The views of a scene show one set of named points, each view turned or mirrored, shifted and resized as a whole, with a little noise and some points left out.

Scene 1
View 1
(130): [ -1  18 -28  42 -46  -4  13  40   2  38   9 -26 -16   8   8   6 -13   6
  17   3 -31   3  11 -30  29  40 -31 -18  20   7  13 -18  18   0  -3  17
  27]
(179): [  4  27   7 -16 -18  -5  17   2  -5  -8  -7   5 -11   3  -6 -15 -20  10
  14  20   0  -3  -8 -18  -3   7  -6  -9  12  11   2 -17  -5   6  19  15
  -2]
(132): [ -7  35  15 -27 -24 -17  38  -1   0 -12 -11   2 -17  23 -10  -9 -24  27
  15  13   0   0 -14 -22  11  -8 -17 -20  31  14  16 -28   1  18  11  19
   5]
(54): [  5  22 -13  16 -36   3   1  14  -2  16   1 -14 -10  -7   3 -11 -12  -2
   3  17 -22  -1   8 -25   8  31 -17 -11   7  11  -4  -8  12  -2  16  15
   7]
(23): [ 28  16  -8  -1  -9   6  -8   3  -7  -2   3  17 -11 -17  -1 -23 -19  -6
  12  26  12   8  -2 -10 -19  16  17   2 -10   5  -6  -3 -15  -5  37  -3
 -12]
(62): [  5  26 -11  14 -21   2  -5  14   4  -1  -3   6 -11  12   4  -8 -13 -14
  11  18 -20 -14   2 -17  -9  14 -13  -8   6  10 -12   1  -6   1  15   7
   0]
(220): [ 14  22  -1  -6 -16   4  -4  -5  -3  -9  -6  13  -7  -7  -5 -20 -19  -7
  11  25   1  -6  -5 -12 -15  12   3  -1  -4  10 -10  -3  -4  -1  30   5
  -7]
(112): [ 15   7 -39  43 -37  15 -25  25  -3  36  10 -17  -6 -19  13 -13  -8 -22
   4  19 -32  -1  23 -20   2  59 -10  -3 -14   6 -20  10  14 -14  17   7
  10]
(159): [ 30   3  -6 -13 -29   5  16  -5 -17   9   6  -7  -8 -41  -8 -30 -23  26
   5  25  24  28  -2 -19   8  33  23  -8  -8   1   7 -21   7  -4  38   4
   2]
(14): [  7  23 -10   9 -29  -2  11  14  -1  10  -2  -3  -6   3   1  -9 -16   2
  10  15 -12  -2   0 -22   3  18 -14 -11  12  11  -1 -10   4   1  15  14
   7]
(49): [ -5  25 -20  21 -30   6 -14  15   1  12  -6  -9  -8   8   8  -7  -9 -24
   8  18 -38 -26  13 -21  -5  28 -27  -7   3  15 -23  12  10  -4  10  17
   2]
(82): [ -5  35   7 -12 -11 -13  15   8   5 -17 -13  13 -16  28  -6  -8 -22   0
  17  12  -6 -13 -13 -15  -8 -11 -15 -12  23  16   5 -13 -12  13  13  11
  -3]
(258): [ 13  16 -12   8 -27   9   1   7  -3   8  -1  -5 -11  -9   2 -15 -18  -2
   6  19 -11   0   5 -19  -3  25  -3  -9   1   8  -6  -2   3  -3  22   9
   0]
(118): [ -5  23 -15  19 -26   5 -11  13   1  10  -4  -4  -8   7   5  -8 -11 -20
  10  17 -33 -23  10 -23  -6  23 -22  -8   4  14 -17   6   7  -5  13  12
  -1]
(41): [  7  25   3 -12 -19  -7  19   4  -2  -6  -4   7 -13   7  -7 -11 -21  12
  16  12   4   3  -9 -18  -1   1  -4 -12  13  11  10 -18  -4   9  18  11
  -1]
(108): [ -5  25  -6  -4 -30   2  -2  -5  -5   4 -11  -8  -7  -1  -3 -19 -15  -5
   2  25 -25 -20   4 -22  -6  23 -17  -7   4  17 -16   4  12  -1  19  19
  -1]
(65): [  4  28 -13  11 -15   5 -12  12   7   0  -4   8 -11   8   5 -12 -14 -21
  11  20 -19 -19   3 -15 -18  11 -11  -4   4  10 -15   6  -7   0  21   8
  -5]
(267): [ 40   4 -24  13 -20  16 -11  11 -10  16  12   7  -7 -38   1 -27 -17  -5
  11  26  12  20   6  -9  -9  38  22   2 -19  -1  -6  -4  -5 -15  42  -4
  -4]
View 2
(62): [  5   7   0   8  -7  -5   5 -11  -9   1   9   3  -6  -4  -3 -24   5  -5
 -24 -14 -19   5  17  11  -1   1   9   9   6  16  10  -7   0   6 -15  -6
 -10]
(65): [  6  12  -1   6  -4  -5   6  -7  -8   5  10   5 -12  -5   0 -28   7   0
 -21 -16 -20   2  14  13  -2   3  12   8   4  11   8   0   1   8 -15  -8
 -10]
(41): [  4 -15 -12  -2 -19   8  10  -9 -13  -7  15  -9  -2  10 -10 -13  -1 -17
 -13 -14  -5   5  13   6  -7   2   1  -6 -16   8   8   0  19   1  -5 -14
   9]
(14): [  8   2  -7   6 -14   5   2 -15  -6  -3  15   2   8  -1  -9 -13   5 -10
 -12  -8 -10   9  15  10  -4  -3   4   7 -10  21   9   3   1  -3  -6  -6
   3]
(82): [  3 -15  -8   4 -17   1  13 -16 -23  -5  19 -16 -10  19 -10 -21 -10 -12
 -18 -16   0  -1  21   2  -8   4   5 -10  -5   2   8 -16  27   6  -9 -10
  -8]
(49): [ 14  22  10  14  -6 -10  -5 -21   1  12  12  10   1 -17   3 -22   7  -3
 -21 -16 -23   0  13   8   2  -8   9  18  10  27   8  -8 -10   3 -11   1
 -17]
(132): [  6 -26 -16   2 -27  13   9 -25 -21  -8  26 -20   8  23 -12  -7 -14 -22
  -7 -18   5   0  18  -3 -11   0  -6 -14 -22   9   7 -14  31  -1   0  -8
   9]
(267): [  4  14 -12 -13  -5  13  10  22   1  -5   4  17 -16 -22  -7 -20  24 -12
 -13  -1 -23  23  -2  28  -9  10  12   8 -14  16  16  38 -17   0  -9 -24
  27]
(130): [ 12   1   0   2 -18   8 -10 -38   3 -19  15  20  44 -21 -25  -2   8 -10
 -17  16 -25  39  20   9   9 -13  13  34  -7  52  14  -2 -25  -9  -7   5
   2]
(220): [  3   7 -10   1  -7   4  10   5 -10   4  15   0 -20  -2   1 -22   8  -8
 -12 -21 -13  -1   6  15  -9   6   4  -6  -8   4  12  12   7   5 -11 -16
   8]
(159): [  9   4 -23 -16 -18  23   9  17   2  -9  15   5  -3  -9  -6  -8  18 -22
   0  -7 -10  12  -9  16 -16   5  -2  -3 -32  16  14  37   1  -9   2 -24
  46]
(54): [ 11   8  -6   1 -13   9  -1  -8   2  -1  18  10   7 -12  -7  -9  13 -16
  -9 -12 -16   9   3   9  -6  -1   1  11 -15  26  11  12  -7  -5  -3  -8
  14]
(23): [  1  13 -11 -11  -2   7  16  29  -5   0   3   8 -32 -11   0 -28  20  -7
 -16 -13 -19  10  -1  26 -10  14  10  -4 -10   3  15  31  -4   5 -11 -27
  20]
(108): [ 14  15  -1  12 -11  -2  -2 -13   1  10  22   2  -2  -4   7 -19   6 -10
  -9 -25 -11 -11   7   5  -8  -6  -3   7  -5  19  10   0   2   1  -5  -2
  -1]
(258): [ 10  14  -8  -1  -9   9   3   2   3   1  14  10  -2 -15  -1 -15  16 -13
 -11 -10 -18  11   1  15  -7  -1   4   8 -14  21  12  23  -6  -3  -5 -13
  20]
View 3
(23): [-16   5  12  -9  -1  -2   9 -11  -4 -18  -8  16   0 -15 -11  22   6 -10
   3 -33  26  -4 -10  12  -4  -5 -15  15  -5   9  -1  -6  -8  -1 -11   6
  18]
(220): [-16   2   6  -9   5   7   8 -10   1  -2 -14  -1   3   5  -1  13   0  -5
   3 -21  13  -4 -10   5  -5  -6 -15  12  -8   0 -11   1   0   5 -13   4
  18]
(179): [-22  11   1 -15   8   9  -2  -7   7   9 -15  -7   9  21  -1   8 -11 -11
 -10 -13   4   4 -24  -1 -13  -2 -10  15   2  -7 -24  -4  -1   3  -9  14
  -2]
(130): [-25  26 -14 -28  -8   9  -1  24  16 -11  -9 -31  19 -31  25   2 -18 -14
 -12  13 -10  10  29  18 -48   0   0 -21  41  12 -52 -26 -29 -47   7  -8
 -31]
(82): [-21  13  -8  -4  16  11  -5  -5   7  17 -29 -10  16  34 -11  -2  -5  -6
 -15  -8 -11  15 -18  -9  -3 -22 -13  13  -7  -5 -16  -5   8   6  -8  15
  -8]
(267): [-17   7  14 -20  -9  -9  16  -5  -4 -29   2  15  -4 -43  -1  31   3 -11
  11 -28  38 -13   1  23 -20  12 -10   6  14  15 -10 -15 -19 -11  -8  -1
  19]
(41): [-23  13   0 -13   6   4  -3  -3   9   9 -16  -6  15  19  -5  12 -12 -12
 -14 -12   1  12 -26   2 -12  -3  -9  17   4  -6 -22  -9  -3   2  -7  15
  -9]
(258): [-16  10   5 -15   3   7   5  -1   2  -7  -5 -10   3 -14   9  11  -8 -12
   1 -11  10  -4   3  13 -20  -1  -9   0  11   4 -22  -1 -11 -10 -11   0
   5]
(118): [-12  11  -2 -11   6  18   4   1   0   2 -14 -28   0  -7  16  -7  -4  -5
   6   3  -8  -7  26   7 -12 -18 -14 -12   6   5 -32   8  -6 -12 -11  -7
  11]
(54): [-17  11   4 -24  -5   4   3   2   6  -1  -2 -14   5 -10  17  14 -13 -14
   1  -6  13  -4  -3  12 -28  11  -3   2  17   2 -31  -2 -11 -12  -9   2
   5]
(132): [-27  18  -6 -16  13   8 -10  -2  16  24 -21 -18  22  47  -3   6 -15 -12
 -23  -3 -10  20 -38  -6 -16   0  -7  22   7 -15 -29 -11   5   8  -7  24
 -22]
(159): [-22   9  13 -33 -11 -10   4  -4   9  -9   4  12   9 -12   8  37 -12 -16
   1 -30  37  -1 -36  15 -30  36  -1  25  16  -2 -20 -10 -18   0 -13  15
   2]
(108): [-11   5   3 -11   3  16   0  -6   3  10  -8 -26  -3   5  18   0 -10  -6
   8  -3   3 -10   3   7 -14  -2  -8   2   6  -6 -35  14   1   0 -17  -4
  14]
(65): [-12   8  -1  -4  10  15   7  -4  -3  -1 -18 -11  -2  -8   0   0   1  -6
   1  -8  -1  -6  16   5  -8 -22 -19  -6  -5   4 -16   5   1  -6  -9  -5
  10]
(112): [-10   9   2 -20 -10  11   9   8  -1 -22   1 -25  -4 -49  26   8  -6  -7
  19   0   8 -17  45  28 -31  -3  -6 -21  22  16 -38   2 -20 -30  -4 -20
  12]
(49): [ -8   9   0  -9   3  21   4   2  -2   5 -13 -33  -4 -13  17 -10  -6  -6
  12   7 -12  -8  33  10 -12 -21 -14 -15   7   3 -36  13  -6 -12  -7 -18
  14]
View 4
(118): [-29 -11   3  -2  -3   1   8  -8  11   9 -28 -11  17  -8 -10 -10  -7 -12
  28 -10   4  10  21  16  -4   0 -14  10 -10 -13  -2  -9  10 -16   8 -34
  -6]
(65): [-31  -3   1   2  -1   9   4  -6   3   0 -22  -9  19  -6  -8  -4  -6 -12
  29  -5   0  12  17  17  -4   2  -9   8 -11   0   3 -11  17  -8   3 -34
  -4]
(108): [-10 -13   5  -5  -7 -16  10 -19   9   2 -26  -2  21 -16 -14  -1   6  -5
  20 -21  17   6  13   2  -7  -4  -7   3  -4 -17  -5  -9 -13 -18  16 -25
   9]
(82): [ 11  22 -15  -2   8   8  -1 -10 -13  -9 -24   6  -3  13  -3  12   3  22
   2 -22  30  20  13  21  -9  -6   9  -1   8  17   8 -46   0  11  12 -27
   5]
(179): [ 11   8  -9   3  -3  -3  -5  -8 -12 -15 -16   3   6  -5  -2  15  16  10
   3 -18  14  11   5   4   0  -9  16  -6   7  -1  -3 -32 -12  14  15 -12
  12]
(220): [  6   7   6  -2 -16  -7   4 -11 -25  -7  -6   9  22 -14   0   7  -2  -3
  11  -7   0   7   2  -4   4  -3  -2   1 -12   4   2 -23 -10   1   9 -10
  17]
(41): [ 12  13 -15   8   4   2  -9  -4 -16 -16 -16   0   1  -3   0  15  20  14
   1 -16  11  15   4   5  -5 -12  14  -9  11   4  -3 -32  -8  20  12 -10
   9]
(159): [ 16  -9 -10  24 -19 -13 -14  10 -28 -24   4  -6  16 -38   0  26  36 -14
   2 -10 -28   1 -23 -29  12  -8  13 -19  -4 -21 -22   1 -24  21  20  31
  23]
(112): [-59 -31   8  17 -10   2   5   8  17   4 -18 -25  29 -37 -11 -10   1 -42
  48   3 -37   2   7   4   5   5 -22   7 -24 -35 -16  31  15 -17   6 -20
  -7]
(258): [-15  -6  -3  10  -8   0   1   1  -6  -9 -15  -9  17 -21  -3   3  11 -15
  19 -10 -12   6   3   2   1  -4  -3  -1  -7 -16  -7  -3  -2  -1  12  -8
   5]
(267): [-12  -5   5  20 -28  -2  -4  13 -37 -12   7  -5  31 -39  -1  13   6 -31
  25  14 -49  -1 -18 -21  19   3 -10  -1 -26  -7 -17  10  -3  15   4  12
  15]
(132): [ 16  23 -25   7  13  12  -9  -5 -10 -19 -23   0  -9  14   0  18  25  24
  -8 -22  27  20  11  15  -9 -15  20  -9  20  10  -1 -48  -6  26  17 -20
   8]
(14): [-15  -3 -10  11   3   3  -4   4   4  -8 -21 -11   8 -10  -5   4  17  -4
  15 -15   0   9   5   9  -2  -6   1  -7   5 -12  -9 -14   1   5  12 -17
   2]
(62): [-20   5   0   0  -3   8   6  -7  -1   0 -19  -5  18  -5  -5   1  -4  -4
  23  -7   1  13  13  16   0  -1  -5   6  -8   3   0 -16  10  -2   4 -31
  -1]
(54): [-15 -15  -7  19  -2  -5  -5   2   5 -10 -19 -17  14 -25  -6   6  25 -13
  18 -12 -14   5   3  -2   0  -5   2  -6  -1 -24 -13   2  -5   0  15  -5
   4]
View 5
(14): [-12  15  -6  12   7   6 -15 -12  16   2  -5  -6  28 -10  15  17  16 -21
   9   0   0  -7  -6   9  -1  -6  10   6   3  10   8 -12   2 -18   7  -7
  16]
(130): [-38  18  -9 -24  -8 -11 -15 -34   8   5   7 -13  50  -9  22   8  28 -66
  24  -8  12 -18 -16  18   8   3   6   2  12  -4  36 -35  30 -34  32 -20
  22]
(54): [-17  12  -3   8  -5  -3 -13 -16   5   8   0 -14  31  -1  24  23  13 -25
  17   6  -2   4   2  10  -6  -4  -2  14  -3   9   3 -13   3 -15   3 -11
  17]
(23): [  5  15 -10  42 -15   6  12  -4  -1   5  -1 -14  10  -7  24  29  -1  -5
  -4  -6   0   3   4   5  -2 -11 -21   3  -7  17  -6   3  -5   1 -25 -13
  12]
(118): [-11   8  -7   9  23   4 -14 -31  26  -1   3   1  19 -11  33  14  16 -19
  14   1  14  -3  -5   7  -1 -32   9   0  20   7  11 -20  -1  -1  10   6
  25]
(65): [ -3  13  -8  22  11   6  -3 -21  19  -5  -2  -1   9 -14  28  16   8 -10
   2  -5  11  -5  -4   6   1 -31   1  -1  12  12   8  -8  -5  -1  -4  -1
  21]
(220): [  5  15  -9  32   4  11  -3  -4  12   1  -6  -7  11  -7  22  22   3   3
   4  -1  -2   5   1   5  -5 -15  -1   7  -1  16  -8   0  -9  -2 -15  -5
  15]
(258): [-12  14  -5  19  -3   3 -10 -15   6   6   1 -12  24  -7  23  22  12 -20
  11   0   3   0  -1   9  -4 -10  -3   3   1  11   4 -10   2  -9  -2  -9
  18]
(82): [  1  23  -8  24  21  20 -13  -6  26  -9 -20   8  17 -20  -3   7  15 -11
  -2  -7  -1 -14 -10   3  -2  -3  26   8   2  16   6  -6   4 -29   2  -7
  14]
(49): [-16   7  -4  -1  23   3 -17 -36  29   0   7   0  17  -7  37  18  12 -23
  16   2  19   0  -5   9   1 -39   4   0  23   3  12 -21   0   2  10   6
  27]
(108): [ -8   9   1  13  19   4 -22 -19  22   0   1  -4  23  -1  30  21  10  -8
  18  12   5   8  -2   7 -10 -22  12   8  10  10  -6 -10  -9  -4   2   6
  25]
(267): [-10  16 -15  30 -38  -9  16 -12 -11  14  14 -26  22   2  35  35   3 -23
   7  -3   2   8   8   9  -1  -3 -38   2 -10  12  -1  -1   5   0 -18 -18
  12]
(112): [-29   4  -7 -12 -13 -17  -7 -41   7  10  24 -18  29   5  55  28  15 -45
  25   4  20   5   1  19   4 -27 -25  -4  20   1  15 -27  10   5  10  -7
  28]
(132): [ -2  23   1  27  22  19 -24   9  25 -10 -28   6  30 -18 -18   3  21  -3
   1   0 -17 -10 -10   3 -11  17  45  22 -13  18  -2   1  -2 -42   7  -7
   9]
(159): [-13  18  -3  31 -34  -5   0   5 -13  17  -2 -23  37  10  19  33   7 -14
  12   9 -18  13  12  10 -16  23 -15  20 -27  16  -9   5  -1 -20 -18 -21
  10]
(62): [ -4  12 -10  20  11  10  -6 -21  24  -5  -3   1  13 -15  23  16  11 -13
   3  -5  11  -8 -10   5   5 -26   8   2  12   8   8 -14   2  -6   2  -2
  20]
(179): [  1  18  -2  31  13  13 -12   0  15  -3 -14   0  22 -11   5  14  13  -3
   4  -1  -8  -4  -4   5  -8  -1  19  11  -5  16  -5  -2  -5 -21  -8  -6
  13]

Which points are out of place in each view (at most two, in the order of its rows)? Write - if all are in place.
view 1: (130), (54)
view 2: (23), (258)
view 3: -
view 4: (65), (132)
view 5: (82)

Scene 2
View 1
(143): [ 13  -5  17  -3  15   0  -7  14  14 -14   0   7 -19   0 -14 -20   8  10
  10   2   9  17  -8  -3  14  -2   5  -7   9   1   0   2  -8  -1  12  11
  -9]
(69): [ 20  15  33   2   8  -3  -3  13  21  -9   0  10 -41   6  -5 -11  28  15
  15  -1  14  28   0 -19  21 -22  25  -5  20  -3   5  -2  -4   7   4 -18
 -17]
(106): [ -8 -13   7 -14  18  -4  -8  10   6 -18 -15   4  -3  -5  -5 -20  -6 -14
   2  15  -4  14  -9   8   1  -3 -13  -1   8   8  -2  18 -11 -18   9  16
  10]
(73): [ -3   0  16 -13  11  -3 -11   7   6 -11 -12   4 -12   4 -10 -14   5  -5
   6  10  -4  17  -9   1   9  -8   0  -5   9   7   0  11  -9  -7   6  10
  -3]
(78): [ 16  12  16   0  12 -13 -10  15  13  -9  -2  12 -16  -4   1 -15  10  12
  18  -8   2  14  -4   4   5  -7  18  -5   5  -4  -6   9   0  -4  -7  -3
 -13]
(162): [ -5  17  17  -6  -3  -4 -17  -4   1  -5  -2   1   3   7 -27 -10   8  16
  14  -9   8  -1   0  14  23   4  18  -1 -17  11  -6   2 -10   5   8  27
 -23]
(77): [-15  19   7  -5   6 -29 -20   2   2  -2 -24  14   9  -4  12  -6  -5 -13
   8   3 -16   4  -5  27 -11 -10  10   0  -6   2  -5  26   3 -20 -20   8
   5]
(37): [  2  20  36  -3 -10   5  -8  -8   4  -3   8  -1 -23  18 -34  -2  29  21
  16   0  21   9   0  -7  43  -9  27  -7  -4  15   0 -15 -16  21  20  14
 -33]
(68): [ 30 -16   9   0  29  -5  -7  26  23 -22   0  13 -16 -13  -2 -31  -3  14
  14  -2   4  19  -5   2  -1   4  -2  -5  13  -9  -4  14  -4  -9   3   3
  -3]
(189): [  7  -3   2  -8  14 -11 -19  11   6 -11  -5   6  13  -7 -12 -24 -11   8
  11  -6   0  -3  -6  26  -1  12   1  -3 -10   3 -12  17  -5 -10  -1  30
  -5]
(50): [  3   0  20  -9  15  -4  -5  12  13 -13 -13  10 -24  -1   2 -13  12  -7
   5  13  -3  25  -9  -7   8 -17   5  -7  18   2   4  14  -6 -11   5  -6
   2]
(122): [ -9 -10  14 -15  20  -3  -7  10   6 -15 -17   4 -11   1   2 -17  -2 -20
   0  21  -7  22 -16  -1   1  -9  -8  -4  15   8   2  18  -9 -17  12   7
  12]
View 2
(73): [-13  11   9  13  -3   8  21   2  -2   5   9   3   0  -5  11 -13  10  -3
  -3   3 -23   9  -8   9   1   5  20  -1   7   9  10  -3   4  -8   2  -8
  -7]
(189): [-26  10  15  12  -9   9  13  -4  -6  16   8  12   0 -13  11  -9   2  -5
   1  -8 -20   9  -9   1  -2  19  16 -19   3  17  12   2  -1 -14   0 -10
  -9]
(122): [ -9   9   6  12  -4  10  33   9  -2   9   8   0   0   4  18 -22  11   0
  -8  10 -31  10  -3  19   8  11  22   2   5  -3  15 -13  13  -8  -2 -23
 -15]
(77): [-22   1  19   9 -15 -13  20 -10   1  17   7  -4  12 -23   6 -21   1  -5
   5 -11 -44  21   6   6  -3   7  37 -16  -3  35  24  -3  -6 -21   9 -32
   0]
(69): [  2   1   1   4  25   6   7   2  12  -1  25  -5   9  -5   2  -3  16   1
   4   9 -12  -6 -12  -2  13 -20  13  23  24  23  -4   5 -13  -1   3  20
   6]
(68): [-22   5   5  -6  11  14  12   0  -1  32  11  13  -2  -8  16 -22  11  -2
  -7   1 -18  -2   1   2  19  22   1  -3  11  12  -3  -2 -19  -9 -10   3
 -13]
(106): [-17  11   9  13 -13  12  30   5  -3  17   4   3  -5  -3  20 -20  10  -4
  -8   2 -30  10  -4  12   4  20  18  -8   0   1  16  -8  10 -13  -5 -19
 -16]
(78): [-12   3   8   3  11   0   9  -7   6  15  18   1   8 -14   6 -10   9  -4
   4  -3 -18   4  -4  -1   6  -1  13   0  13  27   2   3 -17  -7   2   3
   1]
(50): [ -6   6   7   5  11   6  24   6   3  10  15  -5   5  -1  12 -16  16   1
  -3   9 -25   5  -3  11  12  -4  21  12  12   9   7  -5  -1  -4   0  -6
  -4]
(37): [ -7  12   8  27   8  18  -3   1   5 -26  21   4  -1  -5  -5  23   6  -7
  12   3   0  -3 -39 -12 -21 -16  10  -2  21  18  -1  22  10  -2   8  32
  12]
View 3
(143): [  9   8  12 -10   5  13 -13   4 -17   8  -9   5  -3   4   2   7   1   4
 -15   4   7  -4   6  -3  -5  -6 -13   6  -4  -1  -3   0   1   3   4   4
  -9]
(78): [ 13   5  15 -13   2  17  -9  -5 -12   7  -8   1  -6   2  -2   5   1   0
 -17   5   8  -8   6   3  -5  -4  -9   9   0  -5  -4  -1   1   4   3  11
  -9]
(106): [-11  -1  24  -8  -8  13 -11  -4  -3  16   1   1 -14   2   0  -7  -8  16
  -4 -10  11  -1   7 -17   0 -12 -18  16  11   9   6  -3 -10   5   2  12
  -8]
(189): [ -9   1  21  -4  -7  15  -7 -10  -8  15   0   1  -7   4   0  -8  -1   6
 -16  -4  14  -2   0   1   6  -2  -7  14   7   2   1  -6  -7   3   0  12
  -7]
(69): [ 26  19   4 -16  15  12 -15  12 -20   5  -9   5   3   2   3  11   4   1
 -12  11   1  -6   8  -1 -10 -12 -11   0 -12  -7   0   5  11   4   4   2
  -7]
(37): [ -1  23   1   6  14   3  -9   7 -25  22  -2  15  11   2   9 -17  17  -4
 -24   3  14  -1 -13  12  10   3  11  -7 -14  -9  11  -2   4   3   8  -2
   6]
(50): [ 11   6  15 -14   3  14 -11   5  -7   8  -3   2  -7   2  -2   5  -5  10
  -3   1   2  -6  10 -13  -5 -15 -19  11   4  -1   2   3   0   4   4  10
  -8]
(68): [  2   0  20 -10  -6  16 -22  -8 -16   5 -12   1 -14  10   2  16  -5   7
 -21   0  11   0   7  -4 -13  -7 -18  14   5   3 -14 -10  -7   2   3   2
 -16]
(73): [  0   4  18  -9  -1  13  -9   3  -8  13  -1   2  -7   2   1  -6  -3  11
  -7  -4   8  -4   5 -10  -1 -10 -13   9   4   0   4   2  -4   4   4  10
  -5]
(122): [ -4   0  22 -11  -4  12 -12   5  -4  14   1   0 -13   3  -3  -2 -10  18
   2  -9   5  -4  10 -21  -3 -18 -22  14  10   7   9   5  -7   5   2  13
  -9]
(162): [ -8   9  13   3   1  10  -3  -4 -13  19  -1   8   2   1   5 -17   9   0
 -20   1  15  -4  -9  13  12   4   2   3  -4  -5   8  -5  -2   5   4   9
   0]
View 4
(37): [-15  -7   5   3 -13  -2  31  -2  -7 -29  -2 -16  10 -19 -17  -4 -20  23
   1  -5   4  31 -13  10  28  16  -7 -34  34  10 -42  -1 -16 -39 -14 -44
  -2]
(122): [ 15  20  -1  20   9  11  22   4   4  -2   1   4   1 -19  -7 -11  12  -3
   9   4  20  28  -6  18  -9 -30  -6   5 -13  -3   5   4  12 -10   9  15
   1]
(162): [-15   4  -6   1 -19  17  42  -6  -9 -11  -3 -22  20 -45 -21  -3  -7   1
  -9  -2   8  20  -9   0   8  -3   2   0  28   0 -29  -3 -12 -27  -1 -41
   0]
(50): [  5  11  -5  12   7  -5  22   7   0  -4   3  -1   6 -14  -2  -7  -6   7
   9  -7  17  35  -1  17  -6 -16 -10 -10 -16   5  -6   7   5 -10  11   8
   0]
(73): [  0  14  -3   9   2   8  28   1  -2  -4  -1  -2   6 -24  -8  -8   1   0
   2  -2  17  28  -9  13  -1 -19  -3   0  -2  -1  -5   2   5 -13   8   0
  -1]
(106): [  8  20  -1  14   8  21  25   1   1  -1  -4   1   4 -27 -13  -9  15  -8
  -1   6  16  22  -9  11  -9 -27   3  11  -5 -11   3   2   5 -15  12  10
   6]
(78): [-14   3 -12   3   4  -7  19   3  -9   3   6 -11  16 -12  -3  -2 -27  11
  -2 -18  10  30  -1   7   1   0  -9 -21  -8   2 -22  11  -4 -14  16  -6
  -1]
(77): [ -6  26 -17  11 -21  -8  49  -1   1   5   4 -10  13 -62 -11  -2   0  -8
   5 -11  26  21  12   7 -20 -38  -1  37 -15   2   0   2  11   0  11 -12
  -6]
(189): [ -6  15  -6   5  -4  18  30  -1  -8   2  -4 -14  17 -38 -18  -1  -1 -10
  -8  -3  13  14 -10  -2  -7 -21   1  13   6  -6 -10   1  -1 -18  13 -13
   2]
(69): [-15   3 -14   2  -1 -19  25   6  -7  -4  12 -12  16 -13   2   2 -32  17
   2 -19  13  34   2  10   4   0 -12 -24 -12  13 -22  13  -3 -13  13 -10
  -4]
(143): [-12   4  -9   5   2   1  21   5 -10   0   4 -10  14 -14  -4  -3 -18   6
  -4 -14  10  27  -5   7   1  -3  -8 -18  -4   5 -19   7  -4 -14  12  -6
  -3]

Which points are out of place in each view (at most two, in the order of its rows)? Write - if all are in place.
view 1: (143), (189)
view 2: -
view 3: (37)
view 4: (78), (69)
